Points on a hilly landscape, in no order, each with its height.
A ball rolls from a point to the lowest of its 2 nearest points, and stops where none of them is lower. Distance is the straight distance between rows; heights are no part of it.
Z_541 (h 606): [ -5.4  -5.9  43.2  66.6 -24.2 -15.8  57.8   7.8 -76.1 -17.0   8.1 -47.9
  29.3  25.6  24.1  -8.4 -25.9 -20.0  11.2   7.9]
Z_658 (h 587): [  4.9   9.8  -7.0 -22.0  -6.5  16.5  -7.0  -5.8  37.2  14.9  22.1  44.7
  14.5  27.3  -6.0   8.8  12.3  14.5  -8.9  19.3]
Z_883 (h 445): [ -2.2  28.1 -23.0  -5.0  25.9 -17.2  39.0 -22.3   9.2   0.5  -8.1 -31.6
  18.5 -15.8 -22.4 -32.2 -22.7  -8.8   3.0 -20.6]
Z_531 (h 112): [-29.7 -10.2  -7.7  -2.8 -19.0  10.2  -7.7 -14.3  13.5  19.1   2.2   5.3
 -46.5  -4.7  -6.2   4.1  10.5  24.3   2.5 -17.8]
Z_415 (h 174): [-19.5  42.8   9.6  20.3   3.2   9.3  43.0  -3.7 -16.0  24.0  34.7   7.9
  14.3  22.2  17.3  -9.9 -19.2  -9.5   6.4 -16.3]
Z_389 (h 675): [ 10.1  -1.9  -6.8  17.9  24.0 -10.4  25.5 -11.9   3.8  16.8  12.8  14.9
  24.3  -5.0  -5.9 -27.9  -3.0  -2.2  -6.6 -20.4]
Z_478 (h 310): [ 24.2 -20.3   6.7 -11.8 -35.2   4.9  -5.9   5.7  15.8   8.9  33.1   3.8
   1.3   4.1  -1.4  10.6  11.1  -3.6   9.0   9.4]
Z_458 (h 551): [  5.2  33.6 -42.3 -40.9   9.4  20.5   2.8 -26.4  50.0  -5.0 -14.6   5.9
  30.6   7.1 -37.2   8.3  18.3   2.5 -16.2  13.2]
Z_257 (h 202): [ 10.4   9.8 -33.1  -4.7  -0.8 -27.0   0.7 -10.6  10.0  11.9  -4.5 -21.1
  11.9  -0.9   9.1 -21.4  13.2  -0.4  17.1   4.5]
Z_5 (h 81): [-16.7  12.9 -20.2  -3.6   6.9 -20.9 -19.1   8.6  -9.1  23.8 -16.2  40.8
  -7.6  37.6  19.1 -25.7  14.7  20.6  -2.3  26.7]
Z_265 (h 556): [ -9.7  17.8  22.9  43.6   5.3  -7.0  61.9  -4.0 -45.9   7.0  10.8 -20.5
  20.5   2.6   1.0 -19.6 -33.6 -15.1   4.3 -12.4]
Z_585 (h 313): [ 19.8  24.8  -5.3 -34.1 -20.4  32.5  -7.7  -4.3  42.3  -3.9  45.7 -12.9
  19.5 -19.1  -2.6  15.3   7.0 -32.8  16.0   5.0]
Z_753 (h 371): [ 36.8  40.2   9.6 -22.4  10.7 -20.0  15.7   9.5   2.2 -12.1  29.4 -17.5
  52.0   7.3   8.0 -23.7 -28.6 -30.4  10.0  15.8]
Z_703 (h 328): [ 19.7 -38.7   3.3  -3.7 -53.3   5.5  -2.5   1.0   6.3  -7.7  19.4 -22.8
 -20.8  -5.5  -0.5  18.4  16.8   7.5  14.8  11.3]
Z_556 (h 53): [ 16.6  14.1   3.5 -20.2 -24.4   2.2 -29.1  17.6   0.4  -3.5  -7.5   4.0
  -6.6  26.8  31.1  26.9  12.9  -3.1  19.4  40.9]
Z_406 (h 107): [  7.4 -18.0 -13.3   1.3 -15.5 -29.3  -9.2   4.2  -5.3  14.5  -8.8  34.6
   0.6  26.1   3.1 -21.2  25.5  21.0  -2.8  30.0]
Z_130 (h 244): [ 40.8 -12.7  -9.0 -12.8  -8.5 -32.6  17.3 -11.1  -0.9 -23.4  -3.4 -52.0
  25.6 -22.3 -25.7 -16.2  -8.5  -7.9  10.8   7.1]
Z_145 (h 212): [ -3.9 -42.2 -18.2 -11.4  -2.3   1.7 -34.9  -3.7  21.9  -4.7 -41.4  30.7
 -15.6  -5.6 -39.9  -5.4  31.5  14.0 -14.7  19.5]
Z_296 (h 487): [ -2.5  12.4  -8.3   4.5   1.4 -18.4  53.3 -28.5   2.1   3.8   4.8 -32.9
  15.3 -21.8 -34.3 -36.2 -33.6   2.4   1.5 -34.5]
Z_691 (h 275): [ -2.2  32.9  -8.6 -29.8   2.7  25.1  41.7 -14.7  24.0  -4.6  30.6 -28.6
   4.5 -20.3 -31.6   6.8 -24.3  -9.2   0.1 -43.1]
Z_725 (h 531): [ -8.3  15.1   4.0   6.6  40.6   3.2  -4.4   8.4 -18.4   1.9 -41.5  13.3
 -22.8   2.0  14.0   6.4  -3.2   9.5  -7.3  -4.2]
Z_312 (h 474): [-52.0 -39.0  35.7  52.5  -4.2 -35.4 -28.5  29.3 -55.0  -2.2 -21.8  19.3
 -40.8  23.8  32.0 -22.2 -10.3  10.3  -7.5  -2.5]
Z_845 (h 595): [ 14.6   4.5  11.7  -8.8 -11.6   2.3 -10.0   8.7  12.3  15.2  20.5  52.2
  19.1  44.0  18.9   9.6   2.6   5.3   1.5  24.2]
Z_987 (h 197): [ 42.9 -30.8 -14.6 -13.2  -5.2 -13.7   7.3 -24.4  18.4 -23.4 -13.1 -34.3
  27.3 -32.7 -45.8  -2.1   5.9  -5.0  -2.5  -3.0]
Z_94 (h 460): [-29.8 -16.5  36.6  61.1 -27.8 -18.0   8.8  19.6 -76.0  -7.8  -6.2 -16.2
  -6.9  45.5  45.1  10.5  -5.9   4.3  13.3  -2.8]
Z_577 (h 398): [ 33.6  37.2  27.3 -12.8   1.0 -16.5  26.3  18.5 -10.4 -25.7  26.7 -40.2
  31.1 -12.9   3.2 -22.9 -44.3 -38.1  15.6  -4.4]
Z_575 (h 119): [  6.5 -34.7  41.4   0.5 -15.1   1.2 -35.1  40.3 -32.6 -18.5  -8.7   6.1
 -43.2   4.1  20.4  32.2   0.2   3.3   1.2  10.8]
Z_530 (h 353): [-23.2   2.2 -21.7  36.3  28.7 -26.3  15.4 -20.7   1.8  11.9 -15.7 -18.8
   4.1 -30.3  17.9 -29.4  -1.1   4.0   2.0 -25.7]
Z_56 (h 145): [ -1.5  -8.5   3.7  23.8 -12.0 -16.2  -7.5   9.6  -4.1  21.8  27.1   8.9
  -4.1  14.5  35.4 -14.8   9.1  -6.9  10.7  -3.7]
Z_105 (h 495): [  5.0  40.1 -19.4 -11.9  48.6  10.6  18.3  -9.3   5.2  -2.2 -26.5 -15.1
   2.9  -6.6  -7.7   6.6  -5.8  -0.7  -4.7 -16.9]
Z_683 (h 431): [  4.8  14.3   7.0  38.7  10.4 -21.8  24.0   7.2 -42.0   8.3 -11.0  -3.1
  25.9  26.2  21.9 -13.8 -10.6  -2.4   3.3   9.2]
Z_982 (h 148): [ -9.4 -14.2  25.1 -40.2 -19.5  16.8 -58.5  25.5   4.1 -11.8 -24.0  42.3
 -26.9  12.7 -14.2  18.9   5.5   9.2  -8.0  55.2]
Z_176 (h 185): [-18.2 -17.2 -24.8 -24.7  20.5  12.1 -50.6   4.5  25.6  -5.5 -46.0  33.8
 -17.7  -0.4 -30.3  -0.6  31.5  10.2 -17.0  23.8]
Z_687 (h 469): [-30.3 -22.9  33.0  51.7 -14.2 -24.2 -25.5  28.5 -64.3  -2.4  -7.8   2.9
 -21.5  38.0  49.8  -2.1  -1.9   8.3   8.7   6.9]
Z_271 (h 137): [ 31.0 -20.2  -1.3  12.3 -11.3 -34.2  11.2  -3.9 -25.4  -6.9 -11.1 -21.7
  10.8  14.7   6.8  -2.2   7.6  13.6   4.6  27.7]
Z_278 (h 674): [ 25.6  -6.5   3.4   0.3   1.3  -2.4  -6.2   7.3  -8.2 -10.3  -2.7 -31.7
  -9.3 -23.4  16.3  17.6   1.8  -8.9  14.2  -4.4]
Z_567 (h 111): [ 10.4 -34.5  -1.1  16.6  -9.0 -36.4 -11.3  14.3 -19.4   7.9 -13.2   9.9
  -5.4  19.0  14.0 -16.5  20.7  18.3  -2.0  23.3]
Z_136 (h 50): [ -6.7  -4.2  16.0   9.8  -7.3 -13.3 -16.3  21.5 -42.6  -0.5 -29.1  20.6
 -18.7  46.0  28.1  14.6  -6.0  20.7   6.4  26.5]
Z_299 (h 150): [ 18.4  21.3  25.6 -18.7 -15.0  29.2  -7.4  15.1   3.1  -0.6  43.6  16.5
  11.7   7.9  27.5  41.3  -6.0 -16.9   6.7  -4.1]
Z_27 (h 149): [ 45.8   9.3  30.1  -8.7   6.5  10.2  35.0   8.5  -9.3 -19.7  22.9  -3.7
  37.4 -17.4 -14.3   3.4 -32.9 -26.1  -9.3 -14.7]
Z_989 (h 181): [ 13.8 -27.8 -23.1 -11.5  -2.0  -6.6  -9.2 -14.8  10.5  -0.4 -40.3  14.4
  -0.2  -4.0 -30.4  -2.7  24.1  20.9 -10.0  22.1]
Z_35 (h 144): [ -7.3  42.7  14.9   7.1 -10.5  11.8  27.3   3.2 -26.6  18.7  17.1  -1.2
   3.0  30.0  27.0   5.2 -22.8   3.4  14.6 -10.2]
Z_937 (h 177): [ 16.4  13.5   6.8 -20.7  18.4  22.8 -28.4  14.6  11.3 -11.2 -16.1  36.8
   3.9   9.5   1.4  23.2   6.5   1.2 -13.6  17.3]
Z_254 (h 409): [ 38.1   7.7  17.4  25.5  12.2 -31.6  13.3  14.1 -36.8  -8.0   1.2 -10.9
  44.8  17.2  23.9 -13.3 -10.3 -22.2   3.9  17.6]
Z_825 (h 381): [ 19.0  41.5 -13.2 -42.9   6.4 -11.8  11.2  -7.7  27.5 -13.7  12.1 -41.1
  32.8 -13.4 -34.7 -31.5 -20.3 -33.4  10.2   5.3]
Z_625 (h 332): [ 15.4  43.9  -6.2 -42.5   0.9  25.8  11.9  -5.2  34.2 -10.1  32.0 -16.0
  30.6  -8.7 -12.4  13.8  -9.5 -22.9   3.5   0.6]
Z_329 (h 640): [-27.3  -9.5   9.2  13.1  26.8   2.6 -23.1  21.9  -8.1  15.8  -7.4  68.1
 -16.6  28.1   0.9 -23.0   6.9   7.2 -25.5   0.4]
Z_586 (h 446): [ -8.8   5.9  21.4  50.8  -6.6 -12.3  19.4   8.2 -52.6   5.6   1.8  -3.3
   1.8  30.9  35.7  -0.9 -11.8  -0.4   9.1  -1.4]
Z_281 (h 229): [ 29.9  15.7  11.1 -13.4 -27.1  -9.0  30.8   3.3 -11.0  -3.4  26.0 -22.8
  14.3  16.5  -0.9   5.0 -15.2  -3.6  11.4   5.9]
Z_657 (h 309): [-10.2  -4.3  11.8  52.4  13.2 -39.5  31.4 -11.7 -27.9  -1.4   6.8 -43.2
  15.7 -23.5  35.0 -30.0 -19.7 -10.9  11.2 -16.3]
Z_719 (h 388): [ 43.3  28.0  17.6  -2.3   6.9 -17.0   9.6  13.6 -12.8 -11.8  18.1  -1.3
  53.6  19.2  19.5  -6.8 -19.1 -21.4  -0.7  26.4]
Z_261 (h 133): [  8.4 -19.6  18.3 -27.8 -28.1  19.3 -25.6  11.6   1.1  -9.5 -21.0  21.9
 -29.2   9.4 -11.7  32.7  12.5  14.3  -8.1  30.7]
Z_715 (h 452): [ 22.2   7.5  44.9  18.4  -9.1  -2.1  50.0  16.6 -48.0 -22.7  28.4 -38.6
  26.9 -14.0   3.5   6.6 -41.9 -21.4  -0.7 -17.4]
Z_92 (h 515): [ -2.6  33.5  -2.9  11.0  46.4  14.6  12.7  -5.9 -10.8   2.4 -19.9 -12.7
  -4.9  -9.3  14.9  14.3 -10.1  -3.1   0.1 -23.9]
Z_925 (h 162): [-13.0   1.2   2.0 -35.8  16.9  23.9 -51.2  15.7  16.6 -10.4 -30.5  44.0
 -21.6  13.8 -11.6  14.4  13.1   2.4 -15.1  25.7]
Z_81 (h 262): [ 40.2  16.3   4.7 -26.5 -40.0  -1.1  20.9   2.6  14.0  -8.0  37.1 -31.2
  25.2   0.8  -9.7   2.4 -10.9 -17.7  19.0  23.9]
Z_975 (h 650): [ -4.0   2.3  37.3  29.6  13.0  16.1   2.6  20.8 -40.9   5.4 -12.9  39.8
  -4.5  21.3  13.3  15.4 -11.0   4.7 -12.6  -4.5]
Z_584 (h 664): [ 23.5 -29.1  21.4  21.8   9.3   2.1   3.4  12.1 -29.8 -14.3  -2.6 -18.2
 -10.0 -14.9  14.6  20.8  -4.6   0.8  -3.0  -5.7]
Z_191 (h 143): [-28.8   0.0 -17.5  12.8  -2.7  -6.3  12.4 -24.7   7.2  19.6   4.6  -9.0
 -35.0 -10.8   6.2  -5.9   1.1  23.4   5.8 -22.9]
Z_106 (h 512): [-45.2 -15.4 -18.5  -7.3  39.8  -6.6 -44.9  15.9  16.0  12.0 -25.1  39.6
 -33.9  -6.2  -7.1 -26.1  18.7   5.5 -20.7 -14.2]
Z_190 (h 248): [-14.7  -6.8 -27.1 -26.4   3.6  38.0 -13.0 -19.1  39.0  -1.0  -2.4  17.2
 -15.3  -7.5 -37.5  19.8  24.3  11.3 -14.8 -15.8]
Z_698 (h 682): [  5.0  12.5 -14.7  -9.0   1.9   5.5  -7.8  -5.8   7.6  -5.5  -2.2 -34.7
 -10.0 -28.1  15.1  17.2   0.5  -8.0  18.0 -16.5]
Z_367 (h 218): [ 21.3   1.3 -12.0 -29.9 -28.9  38.4 -31.8  -9.5  32.0 -22.6 -17.0  -3.0
  21.0 -11.4 -26.9  36.6  28.8  -3.7   0.4  49.8]
Z_545 (h 693): [ -1.9   6.2 -22.0 -17.2   7.3  26.3  -4.7 -16.9  22.6 -14.6   1.5 -31.1
 -16.2 -42.3  -8.5  28.0   5.8  -6.3  13.2 -27.6]
Z_564 (h 139): [ 37.9  15.5  25.8 -30.7  -8.6  29.5   8.5   6.4  13.9  -9.4  45.8  16.0
  34.4  -0.3   5.9  34.4 -15.8 -14.7  -0.6  -1.5]
Z_706 (h 612): [-15.5  30.2  -2.3  12.6  38.5  15.5  20.8   9.0   3.8  23.5   6.0  59.5
  31.1  44.8  11.8 -12.2   5.1  11.9 -30.6   1.2]
Z_979 (h 526): [ -5.1  18.7  13.6  18.7   0.3 -15.1  60.9 -17.5 -22.2   0.8  13.2 -39.8
  11.3 -16.5 -17.5 -37.2 -49.0  -6.9   3.9 -19.5]
Z_438 (h 245): [ -9.9  35.6  12.0  22.8  39.1  15.0  59.9  -5.7 -10.5  11.2  12.2   5.4
  40.4   4.9 -19.5 -28.6 -27.7 -13.5 -22.5 -19.9]
Z_68 (h 142): [-37.0 -29.4 -22.7 -10.1  -9.9   5.9 -31.3 -20.0  30.2   8.3 -12.1   6.7
 -47.3 -23.9 -16.5   0.6  21.3  18.3  -0.5 -16.6]
Z_186 (h 729): [  5.6 -18.5  -7.6  22.2 -10.0 -30.8  19.4 -20.2  12.4  12.9  36.2 -36.4
   6.1 -31.9   7.1 -30.7  -8.1 -15.0  11.4 -25.1]
Z_32 (h 38): [  8.2  10.4   2.9 -13.6  -8.4  -7.1 -20.3  10.8 -21.3  -2.2 -27.3   3.7
 -19.9  34.4  23.2  23.3   1.2  22.2   8.9  31.4]
Z_29 (h 222): [ -5.4  25.7   0.1  -8.3  -0.1  14.7  46.6 -15.4  -2.4  10.2  27.8 -20.3
  -6.7 -17.7  -9.8   4.0 -26.3   1.7   7.1 -31.8]
Z_87 (h 575): [ -7.2  14.9  34.7  58.7   0.3 -14.2  60.5  -0.3 -56.5  -0.7  10.8 -21.0
  40.4  18.7  15.6 -27.8 -30.3 -29.5   5.3  -0.4]
Z_239 (h 63): [-32.9   3.0   3.9  17.4   1.9 -21.9 -11.1  15.1 -36.3  17.3 -30.4  36.4
 -16.5  50.4  18.8 -21.0   1.5  22.6  -8.8  18.2]
Z_425 (h 312): [  1.2  39.1 -21.6 -49.8   0.0  29.4  23.4 -15.9  40.8 -12.9  27.2 -27.5
  17.2  -9.4 -38.1   9.2 -19.3 -16.7  -5.8 -20.2]
Z_875 (h 290): [ 12.7 -15.9 -24.1 -19.4 -42.5   8.8  -2.9 -28.3  33.3 -10.9   3.0 -31.6
   1.9 -24.8 -38.7   7.2  20.4  -2.1  12.7  10.6]
Z_370 (h 126): [ 45.8   1.4  30.7 -16.6 -13.2  21.8  16.9   9.4  -1.3 -17.1  38.1   7.1
  30.9 -17.5 -13.9  27.8 -19.4 -17.8  -3.4  -9.0]
Z_7 (h 109): [  8.0 -33.5  34.4  17.1 -10.5  -4.9 -41.2  35.3 -34.9  -9.6   8.2  12.8
 -23.5  23.9  31.7  15.7   9.1  -0.5   2.5   4.0]
Z_950 (h 457): [-14.1  -0.9 -46.7  -2.7  43.8   5.3 -20.5 -13.0  31.4   6.0 -17.9   7.4
   2.9 -16.4 -12.0 -13.3  29.7   0.0  -8.7 -19.9]
Z_884 (h 198): [ 16.8  -1.8   6.6 -28.2 -15.2  37.4   0.1  -1.0  18.7  -6.7  18.3   6.4
  -8.4 -20.2 -17.6  41.6   3.7  -4.3  -5.0 -12.2]
Z_546 (h 656): [ 14.4  -6.1  29.6  12.1   1.2  12.7   3.7  17.3 -31.8  -2.3  -6.2  16.3
  -8.3   6.5   6.8  27.5  -9.6  10.4  -8.0  -6.7]
Z_976 (h 234): [ -0.8  16.9 -45.7 -20.8 -14.1 -11.1  -5.1 -20.1  23.2  10.6  -1.7 -24.1
   1.7  -3.8  -6.7  -8.2  22.5   8.7  16.3  12.6]
Z_972 (h 329): [-30.3  -6.4  -0.5  57.6  15.2 -29.9  15.5 -10.2 -22.4  16.7  -6.1 -18.7
  -1.6 -11.8  46.4 -29.8  -0.5   0.8  12.1 -13.6]
Z_547 (h 200): [-38.9  -8.9 -34.2 -11.5   4.5  27.5 -19.6 -19.8  46.5   3.5  -4.7   8.1
 -30.2 -17.1 -39.4   6.3  26.6   8.6 -14.4 -28.6]
Z_868 (h 340): [  0.6 -46.1  -0.6   5.8 -45.4 -13.1  -2.9 -12.4   9.1   5.0  16.2 -26.2
 -28.2 -14.5   0.4   5.8  15.5  17.3  11.3  -2.5]
Z_167 (h 349): [-11.8 -61.0  -2.0  17.8 -26.8 -28.1 -18.3  -8.1  -0.4  -2.2 -11.3 -11.5
 -37.1  -8.5  10.7  -4.7  12.9  26.4   1.8   5.4]
Z_537 (h 201): [ 27.1  -1.4  15.3  13.2 -29.7 -25.6  35.3   0.9 -26.7   1.0  25.7 -29.0
  17.4   7.6  11.6  -8.4 -23.1  -4.2   9.4   0.0]
Z_772 (h 555): [-14.9 -43.4   6.0 -20.8 -27.4   3.4 -73.5  31.8   9.3 -10.9 -24.7   2.9
 -40.5 -11.7 -18.0   3.5  24.1  -1.0   2.0  48.8]
Z_795 (h 118): [  2.0 -40.2  38.2 -15.7 -35.2   2.2 -36.9  29.1 -23.2 -15.9 -19.7  11.4
 -41.3  17.0   2.3  26.2   0.3  19.1  -3.7  34.1]
Z_327 (h 653): [-12.1   1.6 -20.3  25.1  39.5  -3.8  22.6  -8.4   6.9  23.8   6.6  33.3
  24.8   4.4  -5.5 -35.8   9.3   2.9 -24.4 -24.3]
Z_955 (h 521): [-55.0 -30.8   1.0 -19.8  17.7 -15.9 -65.1  23.6   0.1   6.8 -30.5  39.8
 -52.4  -6.0 -13.2 -22.6  -5.5   1.2  -8.8   3.1]
Z_351 (h 395): [-27.1  27.1 -33.7  24.9  40.7  -9.9  36.3 -21.1  11.6  12.7  -6.9 -25.9
   9.9 -21.2  -3.0 -30.8 -10.7  -1.1  -2.4 -34.8]
Z_810 (h 124): [ -9.7  40.6  15.9   4.7  -3.0  16.5   7.7   5.5 -24.1   8.4  14.0  20.5
  -6.2  38.6  35.3  22.2 -16.5   8.3   2.5   2.8]
Z_617 (h 160): [ 10.0  11.8  23.6 -21.4 -24.6  38.9 -16.8  14.8  11.5  -2.9  29.3  31.2
  -9.4  13.5  22.6  42.8   5.1  -2.5   9.7  15.4]
Z_739 (h 573): [ -3.6  24.9 -36.4 -40.1  10.0  26.1  -4.1 -11.8  48.5  10.3   0.1  30.4
  19.4  27.5 -18.6  12.6  16.5  14.4 -15.7  18.6]
Z_643 (h 600): [ -5.8  24.3  20.3  14.2  11.5  11.8   1.6  14.7  -6.2  17.5  17.2  67.0
  26.8  53.4  31.3   4.4  -3.4   2.4 -13.2  12.9]
Z_216 (h 180): [-13.5   8.3  -5.8  11.6 -14.6   1.8  32.8 -15.8  -7.1  19.9  13.2 -19.5
 -15.3 -11.2   3.6   1.2 -16.0  11.5  10.4 -29.3]
Z_381 (h 559): [-31.7  21.6 -22.0  -5.9  53.7  22.8  -4.7   5.9  22.8  19.5 -18.7  28.9
  -8.2  17.6  -0.5   3.5  10.6  11.2 -30.0 -19.5]
Z_164 (h 225): [ 15.1   1.1  -6.5 -27.4  -9.3  42.8   3.2 -14.6  35.3  -4.7  16.8  14.9
   7.5 -16.2 -42.6  30.2   9.8  -3.7 -10.7 -19.1]
Z_693 (h 369): [-24.4 -31.9   2.4  25.9  26.0  -3.6 -15.8  -6.8  -1.6   4.3 -19.6   7.2
 -32.4 -39.8   9.2  -3.8   3.5   5.4 -10.6 -39.3]
Z_402 (h 549): [ -9.2 -32.4  -1.9  -8.7  -6.5  -8.1 -51.7  18.0  -1.1  -8.0 -37.6   0.5
 -42.0  -9.0  -1.4   7.1  18.3  10.0   5.0  25.8]
Z_800 (h 494): [-29.3 -19.0 -25.8  16.1  49.6  -8.9 -20.3   1.4  16.8  10.8 -22.7  35.1
 -12.2 -17.0  -8.9 -24.4  23.4   8.6 -19.5 -21.4]
Z_574 (h 289): [ -6.8 -14.5   1.6  34.4   5.9 -38.0  17.1 -20.4 -17.6 -11.5 -18.9 -53.4
  -3.2 -35.3  31.3  -5.6 -16.6   9.9  11.9 -11.0]
Z_619 (h 377): [-17.6 -27.7 -15.6  31.3  28.5 -22.5  -4.0 -24.6  15.8  -0.2 -10.5 -10.6
  -5.5 -43.0   9.0 -14.3   2.5  10.0  -3.1 -37.1]
Z_412 (h 711): [  9.5  -6.8 -13.1   1.4   1.7 -15.4  21.2 -15.1  17.0   3.7  38.2 -25.0
  24.9 -35.8  -6.6 -35.2  -5.7 -24.4  11.8 -28.1]
Z_366 (h 178): [ -1.4   2.3   3.9 -24.7 -25.6  39.4 -14.4   2.8  17.6   1.2  22.7   6.4
 -29.0  -7.8   0.9  38.5   9.6   5.2   7.9 -10.9]
Z_933 (h 359): [-32.7 -53.6  16.2  29.7  16.2 -17.7 -39.3   6.3 -12.8   1.3 -19.6   9.7
 -42.0 -27.0  18.8  -3.1   0.6  13.2  -5.4 -20.2]
Z_409 (h 199): [ 24.9  13.1  -2.4 -38.1  -2.1  34.0 -27.8   1.0  27.9 -20.0 -23.4  15.0
  12.4   2.9 -10.5  39.0  16.5  -5.0  -0.5  43.2]
Z_8 (h 141): [ 20.7 -27.6 -24.4  -1.5  -2.1 -13.6   1.1 -21.0  12.8  -0.3 -22.3  -3.5
  14.6 -15.9 -35.8  -7.5  11.9  13.7  -8.9   0.6]
Z_624 (h 525): [-37.8 -40.2  11.1 -28.4 -12.4 -24.3 -60.1  30.4  -9.3   3.2 -32.8  35.9
 -47.3  10.2 -15.6 -15.9  -3.1   6.1 -10.6  34.3]
Z_482 (h 73): [  5.7  -3.6  -9.5 -16.6 -21.5   7.9 -49.7  10.9  15.7  -6.2 -15.3  12.8
 -14.2   8.9   9.5  13.9  34.9  -5.8  13.3  55.0]
Z_28 (h 247): [ 18.0  -6.3 -16.0 -26.1 -43.8  31.0 -17.9 -20.2  34.4 -14.4 -10.6 -20.3
   9.4 -16.4 -41.4  24.7  35.8  -4.7   6.5  35.9]
Z_559 (h 125): [  6.1 -30.7  16.2  37.4  -5.3 -26.0 -30.7  28.1 -23.6   1.5  13.1  -5.7
 -11.2   5.1  49.3  -2.0  15.6  -6.1   9.4  -1.1]
Z_241 (h 410): [-26.3 -15.8 -37.7  10.4  36.3  -3.2  -4.9 -36.1  26.6  -3.8 -20.1  -9.7
  -1.2 -42.4 -15.0 -10.5  11.7   5.4  -8.7 -41.8]
Z_33 (h 352): [ 25.3  55.0   1.3 -44.7   7.3  -0.3  20.1   1.4  32.8 -13.4  22.3 -15.2
  42.3   6.8  -9.3 -17.4 -29.0 -29.3   7.0  10.3]
Z_833 (h 84): [-21.6  -2.1 -18.3 -15.3 -23.1   8.1 -19.3  -4.1  16.0  22.9   4.7  24.7
 -36.2  21.3  -5.3   2.3  18.3  14.1   7.7   7.8]
Z_51 (h 522): [  9.6  38.7 -31.3 -29.1  29.3  14.3   7.2 -13.2  20.4  -6.2 -31.2  -3.4
  21.3   0.8 -23.8   9.1   3.6   0.6  -7.8   0.5]
Z_199 (h 273): [ 17.4 -15.7 -13.8   6.8  -8.9 -42.5  18.4 -17.9  -5.1 -12.3 -10.8 -62.9
   8.7 -26.8   0.1  -8.7 -10.3   6.2  12.1   3.7]
Z_19 (h 576): [ -2.9  17.6 -52.5 -34.7   3.8  33.2 -13.5 -29.1  54.9 -17.6  -7.0  -1.3
  33.8  -5.5 -43.9   5.8  35.5 -14.1  -9.3  11.6]
Z_272 (h 689): [ 19.0   8.3  -2.5  -1.9   8.3  -3.6  19.6  -3.6  15.4  10.4  32.5   6.2
  29.0  -5.2  -7.2 -20.8  -4.9 -15.4   1.0 -19.4]
Z_379 (h 728): [ -0.6 -14.8 -17.3  -2.1  -0.3 -10.0  21.4 -34.9  21.6  -6.8 -10.1 -40.6
  -2.6 -43.5 -31.6   1.7 -10.3   5.8   4.3 -36.5]
Z_860 (h 544): [-28.1  25.0   1.0  -2.9  42.4  23.6   2.0   8.7  -2.0   9.1 -23.1  31.3
 -18.6  14.3  -1.9  11.6  -4.4  16.7 -20.1  -9.7]
Z_132 (h 208): [-15.9  32.5  22.8  26.9  17.4  27.2  57.5  -3.0 -18.4  19.0  29.3  19.7
  23.2  16.9  -3.1  -6.0 -24.3  -2.5 -13.8 -18.4]
Z_41 (h 106): [-26.9  18.1  10.8  -1.5 -13.7   9.5  -5.2   5.5  -6.0  20.0   3.4  29.3
 -28.7  29.5  21.1   6.4   1.6  20.8   1.8   1.2]
Z_677 (h 645): [-20.8 -18.1  32.9  23.1   5.6   4.2 -15.2  26.6 -31.7  11.9  -8.8  55.5
 -27.2  22.5  10.1  -3.9 -10.5   8.2 -12.7  -7.6]
Z_615 (h 541): [ -8.5 -10.2   4.0  -1.3  21.0   6.3 -28.0   9.3  -5.3  -6.5 -40.8   6.6
 -40.3 -11.4   5.1  16.8   5.3   9.6   3.7  -5.3]
Z_215 (h 293): [ 31.7  -4.3   1.3 -19.9 -33.8  16.6 -10.7   3.1  28.9  -6.4  35.7 -19.6
  15.3 -10.7  -1.3  18.9  13.6 -21.9  11.4  18.0]
Z_223 (h 355): [-36.0 -49.1   1.7  19.9  -3.7 -32.0 -45.0   6.8  -2.4   4.0 -17.0   4.7
 -50.2 -21.4  21.7 -21.4   9.3  11.8   3.9  -3.0]
Z_137 (h 599): [ -8.8   5.4 -36.1 -28.0 -11.8  47.2 -37.2 -23.5  57.1 -17.6  -8.7  12.9
  19.4  -3.6 -50.3  10.4  48.8 -11.1 -16.6  22.9]
Z_595 (h 424): [ 27.3  10.7  40.5   3.3  -5.6 -13.8  34.7  23.6 -28.8 -26.4  28.5 -49.3
  24.1 -23.9   6.1 -20.5 -42.7 -37.6  10.4 -13.3]
Z_154 (h 628): [-14.2   4.5  -5.1  15.0  36.9   4.1   4.5   8.4  -3.4  22.3  -3.1  63.1
  14.7  25.5  -3.3 -24.1  14.3   8.2 -28.5  -7.0]
Z_111 (h 169): [  5.2  10.2 -15.5  10.5  -6.5 -22.0   4.3   2.7  -3.4  18.2  18.6 -12.7
   9.1  12.2  27.8 -24.3   9.8  -2.1  23.2   2.1]
Z_147 (h 710): [  6.3 -15.3 -22.3 -10.4  -5.6  12.0   2.7 -28.7  21.4 -20.6  -7.6 -42.6
  -6.9 -58.2 -30.0  19.9   2.3  -6.0   7.2 -29.8]
Z_986 (h 168): [ 24.4 -21.3  16.8  20.6 -26.6 -31.1  39.5   2.9 -44.9  -6.7   3.5 -44.5
  10.8  17.2  14.2   3.5 -15.4  14.3   5.9   7.6]

Where does a ball stop that starts at each point below?
Z_972 | Z_8
Z_976 | Z_7
Z_28 | Z_925
Z_541 | Z_530
Z_164 | Z_370
Z_106 | Z_530
Z_132 | Z_833
Z_87 | Z_530
Z_693 | Z_215
Z_81 | Z_32
Z_406 | Z_32
Z_677 | Z_458
Z_438 | Z_833
Z_327 | Z_458
Z_545 | Z_458
